Each row is a point on a landscape with many valleys, with its height.
From any point a ball rolls to the lowest of the 2 points nearest to it. It stops when none of these is lower. Distance is the straight distance between rows; heights are no part of it.
mif: [  7  39 -17 -36   6 -14  -6  25  17   9 -18  16   2 -20 -38  -2 -12  26
  -1  -2 -10   8  -6]  height 609
mas: [-20  10  32 -21  39   9   5 -10  -8  17  -5  15  35  -7   0  -8  -9  -7
 -48  12  -7  25  13]  height 818
Labig: [-12   5  -5 -20  -2  31   3 -19   7 -23 -12 -17  24 -56  11 -64   2  14
   0  20  35 -13   0]  height 98
muduf: [  5 -22 -46  -4  -7 -20  -4   1  32  -5 -33 -17   2  56  58   2  31  -2
 -15  19  -6  18  12]  height 598
notan: [-16  14  -6 -28  -4 -15  -5   8  12 -11   1  -6 -28   5 -20 -11   9  -6
  -8  10  44  32 -36]  height 623
bima: [  5 -18   4  -3   6 -16  29   8  25 -19   7   0  14 -11 -11 -45  26 -23
  33   3   3  -5   0]  height 451
Bonan: [ 27 -31 -24  -1  36  24 -10 -17  14 -10 -34 -22  33  10  13  17   3   1
  28 -13  19 -13   4]  height 774
zalib: [  8   3  -3   1 -16 -39  13   7  -3 -13   3  15  37   1  10 -42  32  -2
  19  -8 -44 -20  29]  height 797
tas: [ 15  -6   1   7   4  18 -36   0 -23  32  -4   5  -2 -24  -7  38 -31  21
 -11 -10 -23 -26 -19]  height 746
bala: [  0  46 -23  -9  18  33  15  13   8  -7 -25 -32  -5 -25  15 -19 -14  30
 -17  -8  -8   2  16]  height 690
Zuloz: [ 22  -8  -3  22 -21 -13  24  35  29  15   8   0 -54  -2 -30  -4  -5 -20
  59 -14  -7 -23 -15]  height 335
gep: [ -4 -14 -11  -5  12  -3  -4  -4  -1   9  15  -3 -30 -40 -33 -13  -7 -13
   0   9  49 -14 -27]  height 707
kosaz: [ 13   8 -61 -12   4 -35 -22  15   9  -1 -38 -18  -4  36  30  13  28   6
  -6 -10 -18 -13  21]  height 665
rif: [  5   6  -5  -9  10  14 -21   1 -10  14   7  -3 -49 -46 -30   2 -15   4
 -25  -9  36 -19 -42]  height 726
sebit: [ 12  -9  10  -8 -12 -30  -5   7  13  27  -4  40 -23   7 -23  47   1 -23
  31   8  -3  18 -69]  height 315
dez: [ 15 -12   8  46 -32  -5  24   3  -3  -2  19   4 -58   4  -1   5   3 -16
  46  -8  -8 -36 -15]  height 270
melen: [ -8  52  22 -21 -11 -13 -14  10 -10  -9   4  16  -3  27 -27  28 -18  13
 -12 -18 -12  43   2]  height 572
siku: [-18 -10 -12 -30  44   2   1   6  27  15 -11   0  22  19  22   3  -5   0
 -41  14 -11  18  43]  height 837
tizos: [ -4  23   3  13 -31 -33  15 -10 -43 -25  29 -11  -7  18 -34  -3  13 -12
  33 -30  15   0  18]  height 377
mul: [ 31   8 -25  27  -8 -33   9  21 -28  18 -36 -10 -18 -15   5 -11  27  -5
  -7   6 -33 -37 -18]  height 167
ves: [ -6 -46  -6 -11 -12 -27 -15 -32  19 -15   7  19  38  15  41  -8  15  -6
  -7  56  12  12  -8]  height 495
mogu: [ -3  23  31  17 -38  17  12  -6  -8 -11  25  15  11  -2   7 -12 -19  29
  12 -18 -12   2   2]  height 446
Fito: [ -9  20  19 -27  22  11  10   9   9 -22  -6 -10  -4 -20 -42  -8   5  -5
 -12 -14  43  25 -38]  height 639
bas: [  0 -18 -46  -6 -39 -10 -32 -11  10 -15  18  -5  12  37  32   0 -11  22
  19  10  21  -6  40]  height 732
moz: [-17  55 -17 -20   1 -43  -2  20 -24   0  -9  -6   2 -18 -33 -26  12  -4
 -33  -8 -17   9   9]  height 211
surir: [-20 -37   8 -15   0 -29  35   0  36 -22  28  18  14  30   7 -31  39 -26
  16  18 -15  19  32]  height 497
pof: [-20   0  23 -26 -47  -1 -10   2  20 -11  44  27   4  14 -10  17 -24  37
  15  27  16  36 -10]  height 480
gog: [  4  21 -55 -27  21   1 -14  10   8  -2 -14 -17  -8 -33 -19  -5  -6  27
   3   9  20 -11  11]  height 547
Did: [  0 -23  -2 -13  30  43 -10 -26   8 -11 -39 -25  48 -26  48 -27   8   9
 -30  29  16  10  -6]  height 708
Ved: [  5 -26 -34 -13 -10 -55  -2  17  35  -1 -26  13   5  31  26 -10  44 -11
  -9  38 -23   4 -14]  height 551
pebus: [-10  -3  37  13  24   4  29  -3 -17  -9  22   3   9 -36 -24 -46  13 -34
  -5  -3  14 -17  -2]  height 589
dap: [ -9  -4 -23  10  12  -4 -26 -16 -51  21   9 -20 -21  -2  -3  19 -12 -13
 -34 -16  27 -22  22]  height 796
nefaf: [ -3 -30 -27  -8 -21 -58 -23 -15  15  -7   0  25  22  38  21   5  28  -5
   6  34  -5   7 -10]  height 524
lis: [-15  24  13  19 -49 -20   3 -21 -19 -44 -11 -15  13  33  20 -26  42   5
  15  -2   6  26 -28]  height 365
leras: [  8 -46  -3 -15  36  20 -11 -22  30 -12  -3  -7  36  16   8  19  -3  -3
  26   1  29  13   2]  height 790
nobup: [ -5  -1 -10   6 -36 -11 -12 -39 -17 -44 -13 -19  29  18  41 -32  31   4
   7   2  23   6   1]  height 425
saniz: [-16  -1 -13   5 -16   3  -1 -23 -28 -29  20 -23 -18 -11   6 -28   2  -6
  -5   2  56  -8   4]  height 828
tisev: [-26 -17  24   5  11  -9  24  -3   2  15  27  20  -2 -35  -6 -42  12 -32
 -31  40 -10  -7  -8]  height 552
Tumot: [ 23  -5 -45  11   3 -31  11  36 -12   4 -40 -27   2  10  20 -24  38 -11
 -13   8 -30 -27  17]  height 258
didos: [  7  20 -22  -8  24 -13   3  24  11  17 -24  -9 -24   8 -21  19   0 -15
   5 -26 -12  -4  20]  height 811
mav: [ -4 -46  -2  -9 -18 -10  -9 -15  26 -18  28  12  20   6   4 -11   0  -1
  31  24  20  -8  25]  height 702
Pek: [ 22   7  33   3   8  45 -17   5 -11   3  -7  -6 -53  -8  -1  34 -20   0
 -10 -37   3  -3 -42]  height 764
Mebi: [  7 -11  -2   4 -19 -19   7  17  23   0  24  17 -26 -13 -37   8  -8 -10
  48  -5  20 -15 -11]  height 378
Kigo: [ 22 -18  10   7  46  28 -26  -5  -4  35 -12   1  13 -22 -20  30 -26  10
 -14   4 -21 -17  -4]  height 725
nof: [-10  40   4 -15 -11 -35   6  11 -19 -12 -10  -4   5   1 -19 -28  29   3
 -12  -9   2  24 -22]  height 263
Bazim: [-15   0 -31 -24 -13   9 -10  -3  23 -14 -11  -8  10  19  34  -7 -12  22
 -15  11  14  22  23]  height 640
Seka: [ 12  14  17  21  23  19  -6 -29 -33  -2  -2  -7  21  -9 -10  10 -12   2
   9 -29  14 -19   8]  height 515
mimov: [  8  23  18 -10  12  30 -24  -6 -26  14  18   0 -56 -31 -22  21 -31   6
 -22 -41  26 -12 -26]  height 742
fefi: [ -1  10  -2  15 -16  -1  33  16  28 -20   6 -10 -32  40   5  -7  15 -16
  15 -16  -3  30  -8]  height 782
res: [ 20 -26 -42  19  38  31 -16   7 -18  36 -32 -40 -29 -28   8  34 -10   1
 -20   1   8 -45   8]  height 518
Pigaz: [-19 -15  -9 -46  39   4  -9   8  43  20  -2  23  42 -21  -4  -6  -9  12
 -27  22 -16  18  49]  height 830
kape: [-18  27 -26 -46 -22 -29 -24   7  16 -17  -2  -5   2  30  -7  19  -1  15
  -9   3  30  56  -5]  height 375
per: [  6  -6  31  14  -5  43   3   9   1  32  11  25  18 -21  16  11 -42  31
 -10  13 -50 -12   0]  height 597
bot: [-15   3 -37 -23 -19  -6 -15  -4  25 -28 -18 -20   8  57  50  -4  22  16
 -15  -2   9  39  29]  height 621
mazus: [-26  10  34 -23  19  29  17  14  12   8   0   9  24   3  13   3 -23 -10
 -42  -3 -26  40  25]  height 812
zir: [ 14  17 -51  -4 -13 -57   6  11   5  -7 -26 -13  -3  31  -4 -13  39  -4
  13 -14 -14 -10  18]  height 688
nuson: [ -3 -53  21 -18  16   7  -9 -32   8 -14  34   3  46  11  -6  20  -9  -3
  36  11  51   7  13]  height 801
fide: [ 16  30 -41 -24  13 -17 -30   5 -11  13 -32 -12 -18 -34 -62  29  -3   7
  18 -35  24  -2 -13]  height 475
Tul: [ 13  -6  20  23 -22  -3  31  16  24  -5  -5  12 -44  -2  -3  -9  29 -20
  28  -4  -1   3 -73]  height 235
Bug: [  5  31  12  42 -35  -3  26   5 -16  -8  19  -3 -16 -24 -17 -43  -5   6
  37 -24 -21 -40  12]  height 382
Tuko: [ -9   2  31 -25   8  25  11  15  20 -11  30   5 -16 -20 -48  -1 -25   2
   9   3  47  25 -29]  height 652
Fifek: [  3 -11 -25  11  34  43  14   6   8   6  -6 -28 -12 -31  18 -14 -13   1
  -4  12  15 -27  35]  height 290
tavuk: [ -5   2 -14 -14 -15 -23  -1  16  32  -4 -18  10 -28  12   2  -5  13  -3
  -6  29  21  22 -64]  height 602
navi: [  1 -34 -13  19  -3  12 -45 -41 -25  14  24   2  28 -13  -4  21 -23  16
  13   9  33 -33   2]  height 703
Bepob: [ 10 -35  -2  -3  27  16 -13 -19  -1  11 -24  -8  51 -22  45 -13   2   1
 -28  47  -3 -18  -2]  height 689
lig: [-10 -12  23  12  -6 -27  14 -20 -29  -8  29  15   7  15 -16  21  11 -26
  10  10   7   7 -14]  height 678
gal: [-15   9  44   7 -52  24  -3 -25  -7 -22  35  29  25  -8  14   1 -34  52
   8  16   1  10 -16]  height 470
kovov: [-13  -6  14 -36 -34 -24 -14   3   4   0  41  26  -9  16 -32  35 -16   8
   3  26  29  31 -26]  height 465
pilak: [  2  24  47  23 -27  22  16   3 -21  11  -2  15  12 -31  23 -11 -10  32
 -30   8 -61  -9 -32]  height 555
budez: [ 26 -11  47  32  26  42  19   3  -9   4 -35 -12 -13  27  38  26  17 -17
 -23 -21 -19  11 -30]  height 777
Zes: [ 26 -49  -9  34 -17  28 -33  -8   7  38   4  -1 -21 -21   0  32 -27  31
  39   5  -4 -40 -28]  height 653
ruro: [  1  19 -24 -34  13  -6 -31   2   8  12 -23   6  11 -12 -18  23 -21  28
 -26  12  13  20 -20]  height 628
Vif: [ -8 -29   6   6  24  -3 -11  -7   2  27  -4  14  10  24  33  44  -2 -13
 -51  32 -19  11  -4]  height 856
mivot: [-15  -2   8  -9   5 -19 -26 -22 -15  10  14  11  21  15   4  30 -19   4
 -19  18  12  14  -2]  height 584
madup: [ -4 -14 -18 -33  18  25  -3 -14  15 -11 -46 -12  63 -25  59 -28  12  23
 -27  27  -4   2  31]  height 722
Zusi: [-19  39  27   7  18  15  31  10 -11   1   3  -5   6  -8  -4 -31   2 -22
 -26 -28 -29  17  26]  height 625
sek: [  2  -3   4  27 -17 -23  26   5  -6  -6 -11  13  14   2  26 -33  34 -17
  11  21 -42 -27   0]  height 807
ven: [-22  17   3 -26 -20 -10  19  14   9 -16  27   2   7  31  -3 -15   8  -5
   1  -7 -12  38  46]  height 545
veg: [ -6  35 -21   5 -13 -40   9  17 -30   9 -10  -8  -2   2   0 -23  20  -5
 -15  -8 -32 -18  29]  height 146
vifug: [ 11  -5  10   9  22   3 -14  -3 -25  10 -33   1  12   1  20  22  11  -4
 -42   7 -13  -5 -40]  height 638
Mot: [ -2   1  23  34 -15  -4  22  -1 -13  -8  -2   0 -58   1  -4  -2  23 -25
  12 -17   4 -13 -56]  height 144
simum: [ -7   6  -9  -5 -16 -26  19   7 -11 -31  19 -19  -4   8 -37 -31  28 -15
  35 -27  29   0  18]  height 333
Vovi: [ 15  -8 -34   2 -10   7 -24   2  19  16  -9  -4   2   8  12  18 -22  30
  20  -3 -17 -15  20]  height 766
Lut: [  6  11  34  21   1  -4  29  22   3  17   1  23 -12  -1   8   1   0 -14
 -16  12 -52  -6  -5]  height 709
zosi: [  2 -31 -16  -5   5 -17  23   7  41 -14  -1   4  11  29  18 -35  29 -16
  25  -1 -14  -5  27]  height 479
sutul: [  4  18  39  -1  30  29  19   5  16   9  -4  11  20  10   5  15 -22 -11
 -12 -18 -38  22  24]  height 806
nug: [ 18  40  27  29 -21  10   2  14 -22   0 -26   2   9 -25  13 -18   4  32
  -8 -14 -42 -15 -37]  height 525
miv: [-11 -20  -4  -9  -2   0  -7 -31   4 -31  -8  -1  30  14  38 -27  19  -7
  -4  25  21  23  -2]  height 466
nikad: [ 37 -18 -18  12  34  -4 -19  10 -20  25 -51 -12  19 -11   2  34  13  -1
  -7  -5 -18 -25  -7]  height 664
Fetak: [-36  38  47  13  -8   7  31 -10 -28 -18  16   3  17   4   7 -21  29 -31
 -20 -15 -44  22  24]  height 636
Kapon: [ 17 -19  15   7  19 -18   5  -7   6  -4  -7   9   6  15 -18  23  10 -37
  33 -17  18   1 -17]  height 450
subaz: [ -5   4  13   3  14 -18 -16 -27 -37  16  11  21  35   2  -7  19  -9  -6
 -18   9 -18 -11  17]  height 565
Vosat: [ 34 -14   6  24 -20  36 -19  23  19  32  -8   4 -72 -10  12  48 -26  23
  14 -19 -15 -16 -46]  height 809
Liba: [-35   3  28   0 -46   4   7 -13   9 -15  43  27   6  19  18   2 -19  23
  -2  28  -4  35  -5]  height 493
panon: [-15   0  -4 -28  16  22  -5   3  11   1  26  -3 -13 -22 -36   4 -29   2
   3   1  45  14  16]  height 666
muma: [  0 -13 -46   5 -34  -5 -15  12  27   8   4 -10 -16  22  31   8 -18  23
   2  14   1 -15  24]  height 750
likil: [  3  11   0  -3  -6  -5  10  17  18   3  -7   7 -23  28   1  11  -7  -2
  13  -9 -21  15  -6]  height 795
Ful: [ 22 -45   7  35 -13  25 -18 -10  24  32  12  25   0  -6   2  42 -33   9
  39  21 -27 -24 -21]  height 633
Kiga: [ 11 -13  -7  -3  28   9 -12   1 -16   8 -40 -16  27 -27  35  -8  13   6
 -50  26 -14 -10 -14]  height 667
gemef: [  5   0  40  38  -6  43  14 -11  -6   0  -4 -12 -22  24  35  14  -7   5
 -12 -22  -8   0 -22]  height 754
lin: [  3  32  43  24 -16  10  31   9 -11  -8  13  16   1 -22 -19 -27 -10   2
  17 -14 -32 -16  -4]  height 419
mado: [  5  11  -4  10   1  -6 -48  -9 -35  40  25  21 -12 -10 -27  46 -40  17
 -21   0 -14 -17  12]  height 763
Mol: [ -1  25  24 -16   3  17  -5  -7   0 -16  -8   7  44 -21 -19 -22  -7  24
   6  -6  11  14 -21]  height 196
Timam: [ 10 -26 -25  23  29  55 -15  -6   2  25  -9 -36 -27 -28  29  11 -30  19
 -23   5  20 -30  16]  height 406
moba: [  3 -10 -37  17 -19  -9 -39 -32 -26  10   9  -4  22 -16  19   3 -18  24
   3  22  20 -37   2]  height 724
sut: [  2  12 -53 -23 -21 -30 -22   6  11 -17 -15 -14   4  39  28   2  14  16
   2 -22  -7  15  52]  height 641
sove: [ 26  30 -21 -29  30  28 -26  19  -3  18 -27 -12 -28 -43 -70  32 -30  20
  23 -28   6  -5 -15]  height 437
Lif: [ 20   1   4 -17  30  20 -14   9  20  28 -11  10 -21 -33 -57  24 -28   2
  30  -7   3 -10 -21]  height 392
Kideb: [ -8  -4 -19 -38 -19 -37 -35  -4   3   3  -3  13   9  48  -6  56  -3   8
  -2   0  20  45 -12]  height 400
lus: [ -2  20  31  17  31  13  37   6 -28   7  -2  -6  -7 -13 -21 -27  14 -40
 -11 -25   0 -13   4]  height 608
bim: [-13 -15  -3  -6  39  26  -8 -17  -7  10  22  -8 -18 -33 -18   0 -17  -7
 -17   3  62 -13   6]  height 685
miti: [ 10  -8  15  13  36   3 -13 -13 -18   7 -11 -11  18 -11 -33  25   6 -21
  26 -29  21  -7 -17]  height 478
dufog: [  2  10  35   4  20  11 -20 -24 -31  10  14  18  24  -7 -27  30 -28  -2
   0 -11  -1  -4  11]  height 544
zome: [ 30   0  25  18   5  48  -5  25  -6  21 -12  -2 -61 -19  15  29 -25  17
 -27 -18 -30 -14 -49]  height 789
vobo: [  0 -29  25  26  -9  15   7  -6  19  27  22  35   2   4  15  18 -31  11
  11  27 -44 -21   0]  height 615
Pegu: [-25  -2  29 -39  27 -10   0   1  13  29   1  34  50 -20  -1  -9  -8  -1
 -31  20 -32  16  28]  height 824
Limuf: [-16  26  19 -42 -27 -21   2  11  10 -12  27  24  21  38 -19  20 -10  18
   1 -15 -10  47  29]  height 559
vin: [  9 -17   3   4  13   7  12   5  17   4   3   6   1 -10 -22  -9   0 -18
  22   0   0 -11  -6]  height 418
madeg: [ 27  13  47  11  35  39  15   8 -10  14 -20  -2 -10  25  19  30  -6 -10
 -34 -18 -42  15   1]  height 794
voti: [-10  19  53  30  -6  26  25  -8 -33  -3  14  12 -23  14  15  13 -12  -3
  -9 -27 -23   1   6]  height 733
dudu: [  9 -25 -24 -24  16  15   6  13  42 -18   7  -7  15  -1  -8 -15  -1   0
  36 -17  18  -8  46]  height 663
mamov: [ -5  12 -27 -16   0  27   5  -1  20 -19 -11 -28  10   0  18 -14 -16  32
   8 -20  13  13  35]  height 660
Sadil: [-10 -30 -17  -3 -43 -11 -20 -15  20 -12  47  16   9  27  13  26 -29  17
  31  23  19  -4  18]  height 716
gadov: [  4  19 -39 -16  19   3 -33   3 -21  19 -18 -15 -22 -31 -27  27 -13  18
  -5 -11  30 -11 -10]  height 507
fudi: [ -3  14 -43 -22   9  13   5   6  13   1  -6 -14   5 -39 -18 -35 -12  18
  12  -8   5 -27  53]  height 591
pebu: [ 15  40 -16  17 -19 -10  23  37  20  -4 -18 -19 -55   3 -15 -24  10  -9
  17 -21  -1  -7 -25]  height 735
lenu: [ 10   0  22  50  -5  32  19   3 -33  -3  16 -21 -56  -9  16  -2  -2 -10
 -12 -35   6 -34 -14]  height 379
Terap: [ 14  32 -37   0 -13 -44  17  33  19   3 -16  -1 -31   7 -19 -18  16  -7
  30 -16 -12  -8  -5]  height 712
febeb: [-20 -17  -9 -21   0 -26  20  13  28 -25  12   0  -2  32  -1 -31  46 -31
  -2  15   1  42  15]  height 513
gefit: [-15  31   6  -6 -35 -30   4   7  -2 -44   3 -15   9  36  -8 -18  32  -4
   5  -7   9  45 -16]  height 314
Medoz: [  5  51   5  18 -27 -45  15  18 -24  -7 -13  -4 -22  14 -26  -7  21 -10
  16 -36 -36  -3 -14]  height 454
dep: [ -3   0  21   6  19  57   3 -17   1 -15 -27 -13  22 -18  38 -15  -7  27
 -29   3  15  14 -21]  height 729
dezot: [ -1  41   1  24 -41   0  19  14 -13 -17  28 -11 -33   2 -21 -27 -11  14
  32 -33   9  -9   9]  height 332
Gazo: [ 29 -19  14   7  54   2 -23  -7 -28  38 -40   7  22 -22 -24  55   1 -20
 -17 -11 -20  -9 -18]  height 694
Sukil: [ 38 -50 -36  40  33  11  -9   8 -12  36 -27 -30  -6 -12   9  31  -2   0
  -2  10 -16 -40  24]  height 594
bizad: [-38  -2  -3 -20 -14  -5  20  13  23 -17  35  -9  -9  21   2 -36  16 -15
 -15  19  14  39  37]  height 530
Bonib: [-23 -45  -9 -12  -2  -4   7 -15  26   5  22  15  11   1  31 -24  -1 -22
 -16  61   6   2   7]  height 519
neru: [ -1  31  33  22   0   6  31  10 -19  11  11  10 -38  11  -9   3  -1 -20
 -13 -20 -44  -1  13]  height 719
sud: [  4  54 -10 -28 -14 -18 -19  17 -18   0 -13  -4  -2   7 -37  16 -15  23
  -3 -26   3  21  -6]  height 588
vug: [-10  17   4 -28   0  18   0  -5  11 -18   1  -3  35 -52 -29 -40 -12  31
  16   8  31   4  -3]  height 153
vimu: [-21   7  42  13 -13  -9  19 -25 -28 -33  15   3  15  19  -8  -8  30 -31
   0  -2   5  29 -13]  height 662
rumak: [-37 -15  11   1 -17  12   0 -26 -15 -27  45 -18   0   8   4 -27   5 -17
 -12  14  56  26  16]  height 827
zilel: [  6  50   1   1 -21 -38  19  14 -29 -15   8   9  -2   9 -42 -14   4  -2
  36 -33 -14 -19  22]  height 417
tonod: [  5   6 -22  -8 -22 -35   6  18  40 -12 -31   2  -1  16  26 -32  36   0
  -1  37 -11  19 -54]  height 577
fusar: [-14   2 -24  13 -12  -1 -30 -35 -46  -8  25 -21 -12  -9  -3 -17  -9   7
 -27   1  44 -29  16]  height 815
tos: [ 47 -37 -20  32  30  10  -1  20   4  25 -42 -21  14 -13  -3  25  11  -4
  23  -9 -41 -43   3]  height 635
beg: [  1  15   1  -3   2 -11 -23  -4  -9  10 -18   4  -3   7  -5  24  -4  15
 -16  -2   6   1 -29]  height 607
tif: [ -7 -10  -4 -31  11  -8 -24  -9   1  -4   7   1   1  28 -23  50  -8  -4
  11 -11  49  40   3]  height 424
fefop: [ 16 -16 -30  -3  36  17  -8 -18  -3   0 -41 -27  41 -15  23  -7  13   9
   6 -10   9 -25  27]  height 755
rera: [  2  18 -21  -3   6  -7 -44  -7 -44  45  10  -7 -30  -9 -22  50 -29  -6
 -17 -18   8 -23  20]  height 776
Komel: [-22  25  -4 -28 -30 -27  -2  14  -4 -29  21  -9   1  42 -31  10  20  10
  -3 -10  25  52   3]  height 349
Sipe: [ 10 -50 -18  10  -3  12 -31 -17   7  22  20   0  -4 -18  -8  14 -22  11
  34  14  31 -39  -3]  height 680
daki: [-16 -31   2 -13   3  20   0 -20   6 -28  27 -18  11   9  -2  14 -14   4
  20  -4  58  19  21]  height 813
Tig: [ -8   5  42  10   5  27   4 -27 -15 -13  13  11  36 -25  11 -21 -13   9
  -7  -6   9   2 -16]  height 247
zulot: [ -7  30 -14   3 -22  -1  22  36  24 -13  11 -21 -66  23 -13 -11  -2 -14
   3 -19  17  28  -4]  height 762
tuzu: [ 14 -12   2  11 -14 -25  15  23  29  10 -13  17 -49  12 -16  21  15 -29
  39  -8  10  12 -67]  height 280
rufak: [  2 -23  -9  -3  17  29  17   4  23 -10  -3 -23   7 -46   4 -53  -2   0
  21  14  21 -29  16]  height 180
Divok: [ -6  15   0 -12  23  32  13   7  15 -10 -34 -25  17  -4  30 -32   9  12
 -23   2   0  19  -2]  height 713
nal: [-40  24  36   9 -18  -1  29 -13 -10 -37  14  -3  19  33   9 -23  38 -26
 -17   3 -26  56   9]  height 647
daba: [-25 -21  17 -25 -27   3 -13 -28  -5 -31  35  -7  23  15  -6  -2  -6  10
  -2  23  59  28  11]  height 820
tufel: [ -2 -26  17  44  -6   5  24 -14 -22  11   3   6  -7  33  51  18   8 -18
 -17  24 -37 -14   4]  height 886
Lev: [ 11  18  -3  14 -15   0  26  20  11 -19  14 -20 -27   3 -24 -31   3 -13
  43 -30  18 -13  14]  height 272
nidib: [ 14   1 -12  -5   8  -5 -10   9   7  14   1  16  25  12  -7  21 -22   4
  15  -9 -36 -13  32]  height 779
tusu: [-26   0  21  -6  14  33  -8 -27 -21   5  14   5  50 -25  18  -9 -19   9
 -23   5  11  -2  31]  height 293
kov: [ -2 -50 -19 -21   8   8  -3 -15  30 -19  21  -3  39   2  16 -31   2  -7
  35   2  27  -8  65]  height 683
kesik: [-12 -10  22 -16  34  -9  29   8   9  13  27  21 -12 -41 -40 -32  10 -40
  -9  24  14  -6 -14]  height 568
Deveb: [ 18 -15  -5  51 -31  -1  18  10 -13   7  -2  -3 -48   4  31   0  16  -3
   8   4 -14 -38 -32]  height 345
nis: [ 13   4 -36 -12   0  -2   9   6   9 -22  13 -15   4 -20 -29 -25  -2  14
  46 -24  25 -21  45]  height 632
kudo: [  3  -7 -21 -16  37  18   7  -4  -1  -8 -36 -26  52 -35  47 -37  24  10
 -13   2 -15  -8  46]  height 734
bab: [ -6 -28 -24  -1 -23 -26   9   3  21  -7 -25   1  19  27  56 -26  40  -4
 -23  42 -30  10   0]  height 573
pofo: [ -4 -17 -12  -4  28 -22 -11  -7   7  11 -21   8  34  42  39  24   6 -11
 -39  12 -30  19  29]  height 845
Korin: [ 10  25 -36  18  -9 -37   2  28 -18  21  -9  -1 -30  -9 -25  -4   9 -10
  -2  -3 -41 -36  11]  height 43
tobi: [  1  16  46   1  -1  33   6   0  -1  23  -9  24  14 -21  19   5 -23  25
 -36   3 -38  11 -26]  height 578
Lozi: [ 22  -9  30 -12  11   7  -2   4  26  24   0  35 -10  -5 -39  31 -20 -11
  27  -1 -12   7 -46]  height 350
roze: [-14  -1  23  18   0 -28  14  -4 -15   8  13  34 -14   8  -7  13  12 -30
  -7  25 -31  -8 -17]  height 695
mel: [  7   3  -6  11 -11 -28   4  -4   1  -4   6  28  30  20   3   3   8  12
  30 -20 -44 -17  48]  height 788
Rado: [ -4 -38   6  31  12   3  -1  -6  -9  19   6   7 -26  30  50  31   4 -25
 -30  19  -4  -8  -5]  height 872
gedo: [ 16  53  26  30 -28  -4  13   3 -31 -11 -16  -1 -13  -1  -3   0  15   8
   1 -31 -39 -21 -37]  height 492
Komem: [ -5 -19   8 -32   2 -24 -15  16  16  13  27  30 -10  26 -33  51 -13 -13
  16   9  17  32  -4]  height 447
dif: [-31 -31   6  11   7   0   8 -10  -4  11  40  20  12 -22  10 -19 -15 -18
 -19  43   3 -16  15]  height 537
Dedek: [ -2  -6  30  55  -4   2  24 -10 -35  -8  14  -8 -63   4  20  -1  27 -29
 -15 -23  -9 -21 -36]  height 274

Call two points neighbours if one is among the 2 nearest of the other. Go from one point of each pair to the other, from neighbour to neighbour, staying as low as possible. Name the highest point that can't be avoided.
Mot and gefit: dep
gefit and Lev: Liba
Labig and Korin: fusar
Mot and dez: Deveb

For each start below, name the point where the ball stops.
Zes: Lev
sud: vin
mel: Mot
pofo: gefit
nis: Mot
zome: gefit
saniz: Labig
vimu: gefit
notan: gefit
